Each row is a point on a tangle of strands that fork, close into loops and nearly touch. The rows are in no order.
Two points are linked if the straight distance between their rows is under 86. Some points are linked to none.
<50>: [ -3 -11  10  12  -7 -16  11  13 -26  22   3  -7   0  18  -1 -23  -2   3
 -11   4  -7 -13   3  27  15   2  22  17  -7   5  15 -37  25  -4  22  -2
  22 -28 -38   3 -18  19  -7   1 -23  -5  14  15]
<851>: [-20 -13  -3 -23  22  -6 -19   7   7  -8  -1 -29  21  28  12  -1 -27  21
  17   6   1  -6   6  30 -22 -17   8  -2 -28 -35  -5  -2  -6  12 -18  -9
   0  -6   6 -12  -5   0  -6  16  17  -6   9   5]
<434>: [  5   7   0  -6  -2   9   9 -22  -6   4  -6  17 -25 -20   1   4   5  -6
  13  -8  12  17  -5  -6  -3   4 -16   2  -8  -8  -6  22  10 -10 -19   8
   0 -10  -7  -5  14 -11   8  -8  17  -5  -3 -16]
<361>: [-14   9   6  -3  -4  -4   4   5   0   0   4  26  -5 -10  -8  27 -12 -19
   8  -4  -5  -5   8 -21   0  18   6 -13  13  16   1   0  -3 -14   0 -19
  11  10  12   0  11  -4  -3   2  -8  -2   6   4]
<11>: [-11  16  14   4   4 -12  14  24  11  -5   3   3  -4   2  -2  -3 -15   3
  15   6  -3   7   1  12   8   7  21  -6  10  -7   7 -19  21  10  -7 -13
   8 -13  -6 -13 -20  25   5  19  13  -7  11  24]
<507>: [ 18  11  14   4 -14  23  11   1   0   8 -33  14 -26   6  -3   8   3 -17
   7   1  20   4 -34  15  22  28 -14  -9  -3 -18  -3  11   3  -7   9 -13
 -11   0  13  -3 -12 -22  -1   4  -9 -14  -5 -11]
<134>: [ 16   0   1   4  -2   3   9  23  16  -5   1   6  14   9   0   8  -5  -3
  12  21  -5  -4  -1  15  -8   4  17  -4  10  -7  14 -14  -3   9  -7 -16
  -1   2   2  -5  -4   3  -2  17   3  -5  -4   6]
<558>: [-20  -6  10  -2   4  -1 -17   1  -8   0   0   1  -2  -2  -7  30 -13 -24
  16 -15  -8  -9   1  -5  -3  21   9   7 -14   8 -18   0 -23 -26   7  -9
  17  32  21   0  32  -4   0  -5  -4  -3   9   2]
<127>: [ 25  14  -5  -1   3   3   3  19  26  -7  13  11  20  -4   2   9  24  -9
   6  19  -8   9   7 -27  -4  -1  -5 -10  19 -12  27   8   0  -2 -16  23
 -19  14   2  26   3   1  -3   0  36  13  -8 -10]
<566>: [ 10  -5  10   1  -3 -11   6   6  -2  13  22  10  -9 -24  -5   1  12   5
 -11  -9   3  25 -33   0  13  10 -16  -9  21  26  -7  -2  26  12   7  -4
  -1 -25  -9  -3  -8   5   7 -15 -20  -2  -9  30]
<694>: [ 16  19 -12   6 -21   3  30   7  16 -24 -23  28  12  -4  29   6   1   2
  19   9  -6  -7 -15  21 -17 -15   9  -2  -8  -1  -1  26  -4  22 -24 -21
   6  -2  11  -1  19 -15 -10   1  -4  -8  -1  14]
<804>: [  7 -25  -1  21  -2   1  -2  -8 -16  14   8   4  -6  -2 -27  17  16 -21
 -25  22   5 -10   3   8  10  33  11  12   9  18   1   5 -16 -24  16  20
   7  14   2  15  24 -15   5 -10 -18   7  -5 -22]
<886>: [  7  -5 -22   9   9   6  -3 -16  -8  -6 -12  -5 -10 -22 -10 -26   6   3
 -19  -7   3  -1   4   6   5 -10   7   1   4   5 -38  29   0   5   8  13
   6   4  11   4  -1  -4   6   4  -9  -5 -28   9]
<872>: [-17  23 -12   0 -11  10  10  10   5  -5 -21  13  32 -15  13   9 -14   1
  -4  22 -23 -31  -2  15  -9  -4   9  -6  -7   0 -17  42  -5   5  -6 -12
   2  12  22  -4  -7  -2 -29  20 -15  -9  -1  16]
<914>: [ 33  -3   1   5  -6  17  -5 -14  12   4   8   4   6   1   7   6  23  -1
  -5   5   0  13  -8 -12  -3  -2 -12  12   7   2   7   3   8  -1  -5  19
  -6  13  -7  36   5  -9   0 -17  13  15 -22 -19]
<276>: [ 13  -3  -6  -4 -20  -2   6   5  13 -24  20 -13  43  17  27   4  -9  16
  -4   0 -14  -9 -12   8 -23 -38   1   1 -15   8  18 -21   4  34  -8 -18
   6  10   2  -2   0  -3 -17   9 -16  -7  -1  12]
<375>: [ 14 -15   9  -5   8   7  -4  -4 -15  25  16   9   7  17   3   1  -5   2
  -3  28  -4   4  -9   6 -18   7 -21  -3   7  -2  19   2  22   5  14 -11
  -3 -18 -25  19 -11   9 -13  -1 -13   5   5 -22]
<242>: [ 10  -8  -7   6   6   2  16  -3  -3  20  -8  -4 -14 -12 -32 -13   1 -13
 -18  25  12  -8   6  15  35  30  -3   0   3  -8   7   4   0 -27   0  20
 -13 -13  -5 -22 -15   2  -4  15  -8 -19 -14  -5]
<713>: [  7 -10 -14 -15   5  -6  13   6   8   0  35   9  -4 -20  -5  10   3  -3
 -18  -1   0   7 -16  -9   0   4 -27 -16  31  28  13   1   2  12   1  -5
  -7 -11  12  -1   5   0  -1  -3 -23  -1  -7  10]
<418>: [-13  30  15   5  -9 -11  14   6   6   3   5  21 -13  11  10  13  11  11
   4   8   6  19  -6 -16 -18  12 -10 -35  26   2  21   1   8  20   9 -20
  -3 -27   5  -6 -15  14  -7   3  -9   3  30 -10]
<772>: [  5   4  -6  -2   4  -4  -4  -3  16  17  21   6  10  12 -16  24  14 -19
  -4  27   4   2  24 -26  -4  13  -8   0  13  -7  24   4 -12 -17 -16  40
 -16  16 -10  24  14   2  -1  -7  31  15   5 -27]
<628>: [  4  12  22  16  -6   3 -10   9   9  -7 -18 -10 -20   2  -4  -7  22  14
   0 -32  15  24 -13  -9  27  15  -1 -20  12  -4 -21 -23   0  15  23 -18
  -2  -7  11 -11 -30  19  30   5   1   7  -2  14]
<457>: [  4  -1 -19  -9 -14   1  11 -10   3  -6  28 -23  40  11  24  -9  -1  15
 -27   3 -10 -13   5  -9  -8 -36  -6  15  -9  14  29 -16   6  11  -9   7
 -12  -6 -16  -1  -3  -7 -11   1 -15   2 -12  -4]
<403>: [-32  25  21  -2  -9 -11   7   3   2  11  14  28 -13   0   5  24  -8 -11
  11 -12   0  13 -12 -29   5  10 -22 -25  14  17  14   3   1 -14   4 -21
  -9 -16  -3 -15   7   8  -7  -4   2   6  33  -3]
<464>: [-32   9  -7 -14  -2 -14 -10   0  13   7  16   2   9   2   4  -1   4   6
 -11  10 -10  10  -4  -8  -1   4 -19  -1  -6   1 -17  30  -9  -7 -17  18
 -10   3   7  -4  -6   0  -6 -14   3   9  -6  -1]
<662>: [ 26  -1   1   8   5   7  -1  -7  16   1 -24  -9 -20  10 -22   9  14 -13
   7  18  17   3   8   3   7  18   1   1  -4 -28   6  -1 -23 -17 -10  20
 -16  29   2  13   5 -19  15   9  29  -5 -16 -31]
<444>: [ -5  -4  -5  -1  -1  -4  24   2   5  -7 -15 -11 -15  -6 -18  -8  -7  -7
   3  -2  25  -5  -4  24  28  10   7  -7  -6  -6  10 -12   0  -6 -12   0
 -16 -17   9 -40 -24   3   7  24 -12 -25 -15  11]
<933>: [-18 -18 -12 -12  30 -10  -7  -7  -8  -8  11 -27 -13 -16 -18 -16 -28   3
  -1 -10  12  -6  38 -20   7  -4  12  -6   4  -7   3 -13 -11 -12  -4   6
  -4   1   2 -16  -3  16  12  18   6 -11  -3  -6]
<175>: [-10  -4  -5 -27   1 -19  -3  13  10 -18  25  -9  14   5  25   8 -10   1
   2 -19 -13  13 -18 -36 -17 -26 -20  -4   5  19   8 -18  -2  25 -12 -15
   3  15  13  -1  25  -7 -17 -15   2  12  14  18]
<139>: [  1 -17  -1 -19   0 -14  -2 -19  -3 -18  16 -24  -8  -1  15   0  -2  17
  23 -39  18  15  -2  -1  -5 -22 -11   8 -19  -3  15 -16 -13   3 -21  -9
  -2 -21  -1 -29  29 -11  12 -15  13  -2   4  -5]
<1077>: [-27   5 -11  -5 -12 -22  10 -26 -17  -3  22  -8   1 -15  11 -13   3  18
  -8 -35   5   6   0 -21   5 -21 -13  15 -15  32  -3 -13   4  -6   1   5
   3 -14 -16 -17   9   0   7 -27 -22  -3   1  14]
<536>: [ 20  32   5   6 -19   2  36  13  20  -5 -14  38 -19   4  20  15  23  -6
  21   8   7  15 -22  -6 -17  11   2 -29  24  -9  22  13  14  24  -4 -18
  -9 -26   3  12   6  -1  -6   3   6   1  24   3]
<114>: [-28  -6  -1 -20  29 -17 -22  21  -1   3  11 -17  13  16   1   3 -24   7
  11   5 -14  -7  25  10 -14   0  13  10 -11 -27  -2  -9  11  -8 -15  -1
   1  -2  -9   0   3  11   8  12  26  -5  19  19]
<147>: [ 32   5  -7   6   5  10  24 -12  11  -9 -10   3 -23 -13 -20  -7  22 -10
   2  18  24   9   6 -13  11  22  -8 -20  12 -16  28  18  -9 -19  -4  21
 -23  -2   9   8   2 -12   7  16  22  -9  -4 -26]
<751>: [-23  -9  -3  12   4   1 -24   6  -2   2  -9 -23   4  21 -34 -19   2   6
 -13  10  -1 -17  40  15  13   3  38  17  -3 -18   4 -12 -27 -19   3  24
  -1  18 -10   4 -15   1  18   0  11   6   5 -12]
<837>: [ -1  16  -9   2 -26  14   5  -3  19 -16 -19  10  16  15  18  29  13   9
   6  11  -4 -10 -10  19 -31 -16   2   4 -12  -3   3  20 -34  25 -13  -9
   5  24  25  -6   8  -1  -6  -8  -8   4   1  -7]
<407>: [  2  -8   7   9  -1  18  -1   6 -24  19 -31   1   9  14   1 -20   0  -6
  -9   9  -9 -22 -12  39  17  10  13  32 -23  -4 -14   3  14 -10  16  10
   8   3 -13   9 -12  -4  -2   1 -11  -1 -14   2]
<900>: [-12   6   5  -4  -6 -29  -5  -1  14  -6   7 -17  24 -10  31 -21   2  22
 -11 -26 -13   6 -13  -5  10 -36   2   6 -10  21 -22 -13  28  17  -1  -3
  17  -9 -19   1 -22  10   0 -13  -4  -1   2  24]
<988>: [ 44 -16  -1  -8   2   4  20   9  -5  -3  -4  -9   4  -3  24  -9 -16  19
  24  -2  16  -1 -22  18 -12 -19  -2   2  -8   3  23 -23  28  20   7 -30
   1 -20 -20  -7   3  -5 -10  19  -8 -24  -7   9]
<31>: [-14   4   4 -10  -2  -2  -9   4  13  -5  15  -6   6  22  15  12  -3   7
  13   1   0   7  -2   1  -6   1  -3  -9  -5  -8  21 -22 -16   6  -9 -16
  -8   1  11 -17   1   3  -1   3   5   3  17  -7]
<47>: [  3 -22  -6 -21  35  -8  -9  19 -10  15  20   7  -4  -8 -12   7 -19  -3
   2  15 -12   1  11  11 -12  16  12  15   8  -5   8   3  21 -19 -11   7
  10  -9 -15   5  10  13   3  10  20  -3   6   4]
<405>: [ 32   2   4   3   0   2  23  28  15   0   9  24  -7 -31 -11   7  10  -8
   6 -17   7  14 -22  -4  16   8  10 -15  38  21   8  -8  26   6   7 -14
  -2 -27   0   5   6   5   0  11  -5  -2   7  38]
<14>: [-18 -18 -14 -15   8  -6 -14 -16 -11 -16  -3 -26   1  12   6 -20 -18  26
  14 -16  11  -7   4  33 -21 -10   5   9 -33 -16 -18   8 -26   7 -14  -6
   0  -2  22 -22   8  -3   3  -3  -1  -7  -6  -4]
<451>: [  1  19 -22  12 -13  14   9 -18   1   8 -22   9  15 -25   4 -10   5  -4
 -24  10  -5 -15  -6  -5  11   2  -9  -6  -5  11 -37  56   3   5   5  11
  -1   7  17  16  -5 -13 -13  -5  -9  -3 -25  -1]
<1006>: [ 10   8  -5 -13   4  16  22  -4 -22   9 -30  10   5  20   5   8 -28 -16
   9  36 -13 -21  18  14 -12   0   1  16 -23 -28  25   7   7 -13  -5  -8
   2  -5 -14   0   4 -11 -25  17   8  -5  10 -16]
<152>: [-13   6  26  11   2  16 -30   4 -15  28  -9  14  -7  25 -16  13  12 -10
   8  11  -8  -3  -8  10  -3  31  -5  -4   5 -10 -23  10  -8  -3  23   3
   8  11   2  17 -15  13   2 -18  -6  14   5 -12]
<8>: [  7  -5 -24  -4   4  -6  15  -6   0   0  26   8   9 -20 -10   1   1   4
 -23  26  -1  -5  18 -21 -14  -5  -3 -14  27  10  17  18  -6   7  -1   2
  -7 -10   3  14   5   4 -10   6 -14   1  -2  -9]
<158>: [-18 -15 -17   5   7  -1 -12 -27 -16 -12 -12 -35   3  -2  -3 -20  -3   6
  -6 -16   8 -11  -2  14   3  -4   0  10 -22   4 -37  10 -24   0  11   6
   3  16  20 -18  -1 -11   6  -3 -11  -1 -21  -5]
<217>: [-12  -2  -9   9  -6  -3   8   3 -15   4   5  13   4 -28  -6  19  -6 -14
 -18   3  -7 -15  -6   1   4  21   6  -3   5  27 -22  29  -7 -13   9  -3
  10   5  16 -13  15 -11 -11   4 -31  -4  -7  13]
<976>: [-25  13   5 -15  -7 -21  -6   8  15 -20  16  -5  14  19  29  25 -12   0
  23 -22  -8  14 -15  -7 -12 -15 -10  -5 -16  14  24 -20 -19   6 -21 -25
   1  -4  14 -23  23   0  -8  -4   2  10  32  16]
<137>: [  4 -31  -4  -4  11  -1  -6 -18  -5  -3  14 -39   8   1  -5   2 -17  -8
  -4 -10  16  -6 -20   8   8   1 -23  15 -23   8 -21   1 -25   1   3  11
 -11  22  21 -11  18 -24 -14   3  -7  -7 -31  -7]
<423>: [ -6   4  17   9  -9 -11  -4   7  14  -9  12  -5  -5   7   4  -1  22  16
   3 -13   4  13   3  13   4  -4  21  15   2   6   9 -32  -3  -2  -9   2
   8 -26 -12 -11   3   7  29 -16  10   7  -3  10]
<495>: [ 12  -7   6   5   1   4   6  -5   3 -12 -12 -23 -22  -6 -21  21  -4 -29
   7 -20  19   5  -8  -8  24  17 -12 -11   0   2   5 -17 -24 -19  -8  -7
 -11  31  23 -23  24 -28  13   6   5 -20 -10 -14]
<567>: [  6  -7 -13 -18   3 -14  -1 -12  -3 -29   4 -27   9   4  20 -20 -13  25
  17 -30   8   3  -3   4 -22 -36  -7   2 -14  -1  -6  -7 -12  31  -5 -10
   5  -3   8 -23  11  -9  -6  -9   6 -13  -3  13]
<638>: [ 10 -12  -9 -10   5   8   7 -30 -11  -4   0 -16  -5 -16  -7  16 -14 -19
  -7  -3   6  -5  -8 -15  14   9 -23   4 -14   6  -5   2  -9 -17  -2   6
 -14  26  14  -9  30 -23 -15   4  -5 -16 -12 -22]
<509>: [-18   1  -6  -6   0 -35  10 -12  -7 -10   6 -10   6 -14  23 -10   2  27
   5 -25  -8  -3 -17  14 -12 -28  -2  10 -15  23 -18   4  12  15   8 -12
  25 -20  -6  -5  10   0   4 -23 -28  -4  -4  27]
<1083>: [  0  19  10  -8   8   0 -34  26  36 -14  -1  -9  10  22  12   0  21  17
  12  -3 -15  19 -12   5  -9 -17  -5  -8   3 -26 -18   3 -18  33 -19   2
 -14  23  11   4 -18  14  -2  -3  36  25   3  10]
<924>: [ 10   4  19   2   0   8  -7  20  21 -17   6 -23   4   6  -1  -9  -4 -21
   8 -15   6   4 -14 -19  39  -8 -10 -14  -1  -8  15 -34   3   2 -15   2
 -28  24  14 -28  -7  -9  -4  16  20  -3 -12   5]
<326>: [ -6  11  18  -8   2 -16  -7   8  11  -4   2  -4  16   5  35  -3  -5  17
   6  -4  -7  22 -35  10  -6 -21 -19  -8 -10  -1 -17  -2  32  33   4 -16
  11  -9 -12  -1 -21   3  -2  -5   3   5   8  17]
<478>: [  1  22  -8  19 -15  -9  38   0  10  -3  -5  29 -11 -25  -4   4   0  -5
  -7 -13   9  -2   1  -7  16  -2   7 -14  24  24   5  -3  17   3   0 -16
  -4 -33  -2  -7 -12   4  -1   8 -21 -15   9  27]
<1019>: [ 19  30  -2   2 -27   7  29   4  23 -11 -11  34  -3 -13  26  15  24  -3
  12  -5  -4  19 -34  -6  -1  -7  -9 -10   7  10   7  25   7  18 -22 -16
  -8  -8   7  10  18 -23 -13 -16   4   3  -1  11]
<157>: [ 18  -9   3   7 -19   3  10   4 -21  24   9  16  13   6   6  -7   2  10
 -24  25  -9 -15   0   8  -2   1  -4   3   8  19  23 -15  25   5  17 -11
  12 -25 -36  12 -15  13 -15  -3 -34   2   8  -3]
<111>: [ -2  10   3  -1   8   4 -16  -9   7  -7  -9 -10 -22  -6  -7 -20  25  16
  -1 -14  21  27   7  -9  18   1 -11 -15  10 -13 -14  -1 -17   6   2  14
  -7 -11  10  -4 -24  11  24  -5  14  11 -12  -4]
<36>: [ 19 -13   1   6  -1  11 -14 -12  -2   2  16   0  -8  -9 -12   5  14  -9
 -15 -16  -5  12 -11 -22   3  10 -18  -3  14  15 -21   2   0   2  19   6
   4  15   9  23   7 -12   5 -19  -6  12 -19  -6]
<219>: [ -8  11   5  14  -5 -12  25  -6  -2   5  -1  14 -18 -25  -9 -10  -6   2
  -2 -18   5  -4  18 -33  18 -10  11 -17  12  15  16 -20  24 -12   8 -12
   9 -23 -28  -7 -20  20  11   5 -14  -8  24  18]
<905>: [ -5  -5  11  -7   9   1 -22  -7  -4  -3   8 -11 -15 -12  -8  20  -5  -9
   7 -38  -3  13  -4 -36   8  11 -16  -5   2  16 -26 -10 -25  -8  14  -4
  12  23  21  -1  20  -2  12 -10   6  12  -3  -3]
<318>: [-33 -27   5   4   1   1 -20  -8 -33   7 -15  -9 -21  25 -19 -26   9  11
  -7   0  12   4   8  27   3  12  16  16 -15  -5  -2 -11 -26  -7  12   3
   7  -8  -7 -16  -7  -3  19  -4 -14   9  22 -23]
<1046>: [  2 -32  -1  -1  19   0 -22   9  -4   6  28 -12   1  14 -12   8  -7  -5
  -4   8  -4  12  16  10  -7   9  16  29   0  -8  17 -21   2 -19 -14  23
   4 -11 -32  11  19  -4  12  -8  23   9  -3 -10]
<601>: [ -2  22 -10   2  -6  -1   9   0   0  17   0  32   6 -21  -4  18   1 -24
 -15  14 -10  -7 -16 -13   9  23 -19 -17   9  15 -22  53   6 -10   5  12
 -14   5  23   1   6  -6 -27  -2 -14   1   0  -3]
<256>: [  6  -5  -5   5  18  11 -15 -20   0   5  -8  -7  -1  16 -14   5  10  -3
   3  22   9   4  27  -8 -11   6  -9  -1   7 -26   6  12 -18  -8   3  29
 -15  13 -10  24   0  -7  10  -1  38  19   3 -41]
<204>: [ -3  11   8 -14   5 -14 -10  30  30  -9   3  -8  18  15  25  -9   3  12
   1  13 -17  17 -32   8 -17 -25 -16 -10   3  -6 -23  15  12  42 -17 -10
   3  13   7   2 -14  11 -20  -3  16  16   4  34]
<446>: [ -4  10   6   7   6   9  -7 -18 -16  33   0  33 -18 -22 -10  -4  -5 -17
 -12  -4  -4   3  -2 -23   4  15 -20  -8   7   4 -18  36  45 -23  16  14
   3 -13 -19  19  -2  -1 -10 -14  -5   3   9  -6]
<771>: [-37   0  19   7  -5  -4 -24  -1 -20  25  -9   7 -16  38 -23   1  18  -3
   0   8  -1  -5  13  16   6  35   7   6  -1  -6  -5  -3 -25 -15  16   8
   4  -5  -7  -5  -6  19  14  -9 -10  16  30 -28]
<314>: [ 29   0 -10  -6 -13   4  30   5  -2 -17 -20   9   6  -4  21   2   3  13
  20   8   8  -2 -15  43 -19 -18  16  20  -6  -3  16   3  14  17 -15 -23
  10 -32 -11 -12  15 -13  -4  13  -6 -18  -9  10]
<995>: [ 37  -5 -13  13  -9  15   5 -10  -5 -13 -13  13   0 -13   3  -5  11   8
   2   4   1  -5  14   0 -29 -19  16  -6  16   3   5   5   2  15  13 -14
  21   2  -6  30   7  -2  15  -5 -13  -2  -6  -7]
<212>: [ -7 -19 -18  10   3   3 -13 -12 -12   3  26 -11  15  -7   1 -12   1   7
 -34   2  -7  -8  25 -17 -13 -22  14  27  -3  14   0  -1  -1  -9   0  28
   2   6 -27  33  14  -3   2 -11  11  16  -1 -14]
<690>: [ 19  -6  11   6  -3  11   9  16  16 -23 -11 -23  -8  -3  -8  13 -14 -18
  21 -18   5 -16   0  -2  20  -7   7  -5   7  -4  17 -33 -19  -4  -3 -10
 -18  26  22 -25   5 -11   2  19  -2 -25 -15   1]
<522>: [-33   8  -6   4  12  -9  -8 -16 -18  20   4  15  -4 -11  -7 -17  -4  -5
 -20  10  -9   2  17  -3   3   5  -5   6   2  -4 -24  35  17 -15  -1  16
   5  -5 -11  11  -5   8   2  -7   4   9   4  -5]
<1097>: [ 15  -8   9  -8  20  15   5   0 -14  34   2  24  -4 -11 -10   9 -10 -28
  -1  15 -12   4  11 -27   5  15 -23  -9  13  -6   2  20  31 -23  14  17
  -8   4 -15  16   1   3 -18   8  18  -2   5 -13]
<37>: [-10   6  -4   3   9  -3 -24  11  17 -11 -18 -14   7  13 -12 -15   7  16
   6   4  -6  -6  20  14  -1  -3  35  10   2 -22 -18   3 -18   4 -12  13
   2  14   7   2 -19  13  20   2  26   7 -11   2]
<282>: [  1  -7 -18  11   8   3   5 -20 -14   1  10  -8   5 -22 -15 -21  -7   2
 -34  11  -1 -13  38 -31  -2 -11   4  -4  13   8   5   4  -1 -11   7  18
   2  13  -7  19   7   0  -6  12  -5   6  -8 -19]
<573>: [ -8  33  -4  -8  -4   0 -19  18  28  -9 -29  -1   0   9  11   3  13   8
  24   7  -7  -1   3  10   0  -4  16  -5  -8 -30 -24  21 -23   8 -19  15
   0  31  20   2  -9   9   2  -2  34   9  -5  12]
<1076>: [ 19 -31  -8  16  14   7  -9  -6 -16   3  14   2 -17 -26 -30  -2   4 -14
 -16 -12   5  -3   3  -5  13  18  19  14  15  18 -18  -2  -6 -15  29  16
  13  15  -2  23  17  -4   5  -4 -13   4 -11  -4]
<591>: [ 25 -17 -17  16  -2   4  10 -16 -23  -9  -1  18 -23 -17  -4  -5  19  19
  -7   2  14   7  -1  21 -27  -2   3  -7  20   4   7  18   4  16  22 -13
  12 -27   1  17   3 -11  20  -9 -33  -5  -6  -9]
<693>: [-27 -10   9 -18  27  -5 -28  -9 -13   0   7 -15  -2   1  -6  -1 -31   7
  14  -8  -1  -1  22 -16 -16  -8   3 -12 -16 -15 -10 -12   1  -6   4  -7
   7   3  -2   7   0  20   7  15  14   5  16  -2]
<594>: [  6 -31   2  -2  16   5 -15  -5 -15  10  20 -30  -8   6 -18  -8 -17   1
  -4   4  13   2  16  -7   1   3   0   9  -9 -11  20 -26   2 -15  -4   8
 -15   1  -9  -8  -6   2  14   6   9  -5 -12 -15]
<609>: [  9  16   7  16 -10  -8  -8  20  37 -10  -4   3   0   9  -3  -7  33  17
   0   4  -7   7  11  19   0   0  28   3  14 -17  -1 -11  -4  15  -9  16
  -3 -13   4   4 -14  12  32  -6  26   5 -10   7]
<330>: [ -6 -11  -2   3  -2   4   0 -27 -15 -11   4 -17 -12 -10   5 -10  -5   8
   9 -47  18   1   7 -18   7 -16 -10  15 -17  18   3 -25  -7 -15  -4   4
  -2  -4   0 -24  24 -11   6 -19  -7 -11  -4   0]
<656>: [-18  10   1 -20 -14  -6 -13   1  20   0  18   3  21   7  16   1   6   1
 -17  -8 -19   9 -18 -26  -9 -17 -36   6   2  15 -11   4  -9  19  -6   2
  -7  16   8   2 -11   6 -20 -16   4  17   1  10]
<805>: [ 11   1   8 -10   3  17   6   0 -11  21  -2  10  16  27   8   2 -18 -12
   6  29  -9 -17  23  -8 -13  -4  -7   6  -6 -14  29  -9  21 -11   7   6
   3  -4 -23  18 -11   9 -18   9   6   6  15 -19]
<630>: [  7  23   9   2   1   9 -10   9  29  -8  -9 -11   1   2  -2 -21  12   0
  -4 -12   9  11  -3 -34  29 -14 -11 -18   9 -11  -7 -10  -8   7  -5  14
 -27  19  18 -10 -30   8   8   9  22  13 -14   6]
<220>: [ 24  -2 -10  -3   6  24  14   7 -23  14 -40   0  13  13  -4  -4 -23 -14
  -4  28 -11 -29   2  41  14   8   2  34 -31 -14  10   3   1 -15  13   0
   9   9  -9  -1  -6 -13 -28  19   3  -6 -10  -9]
<653>: [-13  15   2   2  -8  -4  26   2  -2  -7  -7  -4 -10   2  -1 -14 -14   3
   8  -1  10  -8  15   9  19   0  18  12 -10  -7  27 -30  13 -14 -16  -8
  -9 -22 -16 -31 -15   6   0  13  -5 -22   7   8]
<758>: [-28 -21   6   3  -7 -11  -9   6 -30  10   3   2  -1  14 -10 -13   3  10
  -6   6   0 -11   6  33   2   5  22  18 -14  11   1 -15  -6  -6  18  -3
  16 -21  -9  -9  -1   7   6  -3 -32  -5  12   9]
<1048>: [-32  -9   4   0   6  -5 -16  -9 -23  16  16   6   2 -17   1 -11  -8  -7
  -9  -7 -19 -10  27 -21   0  -4  11  17  -1  17 -14   4  10 -23   5  23
  16   3 -23  26  10  10   3 -19   1  14  14  -3]
<835>: [ 11   0  21  13  -4  14   3  14  -1   3 -17   7 -30  -5  -5   6  -4 -11
  11 -11  13   7 -16   0  22  25   6 -23  12 -10 -16  -9  24   1  18 -23
  -5  -4  13  -1 -24   9  10  14 -10  -6  -3  11]
<165>: [  1   7  14   3   3   5   9   0 -16  22 -14  12 -25  -2 -25   4  -9 -30
  -3  13   2 -12  14 -12  24  33   0  -4   4  -7   6   8  13 -36   7  13
  -2   3 -13  -2 -10  -1  -8   5   2  -6  11 -12]
<508>: [-10   9  -4  -6 -16   2  -4   7  10 -18  -2   4  30  13  36  19  -9   9
  15   1 -18 -16  -3   3 -39 -33   4  -5 -18   1   3   5 -14  21  -6 -22
  11  26  18  12   6   3 -15   2 -10   8  17  10]
<998>: [ 25  -2   8  10 -11  17  -2   7  14 -18 -19   7   4  18  15  13  11   6
  19   0   0  -1   3   8 -31  -9  22   2   0 -12   5 -16  -9  11   6 -18
  16  18   3  21   7   1  17  -5  12   0  -3   0]
<532>: [-17   4  12  23 -12  12 -17   0 -17  17 -31  13   8  17  -5  -8  13   1
  -5  12 -12 -15  -5  26   2  13  12   9 -12  -5 -30  16   2   3  26  -5
  13  13   8  15 -23   7   1  -5 -26   9  -1  -3]

A fork is a point with three links, a tip a point with one. Leave the first point through the second and follow the links. Name the first fork or tip that comes.
<37> / <573> | <14>
<835> / <628> | <158>
<567> / <139> | <37>
<158> / <137> | <507>
<219> / <478> | <522>

How many points has the smallest loop of links through each point below? Write none if it is on no loop.
<446> | 14
<771> | 12
<204> | none
<693> | 6
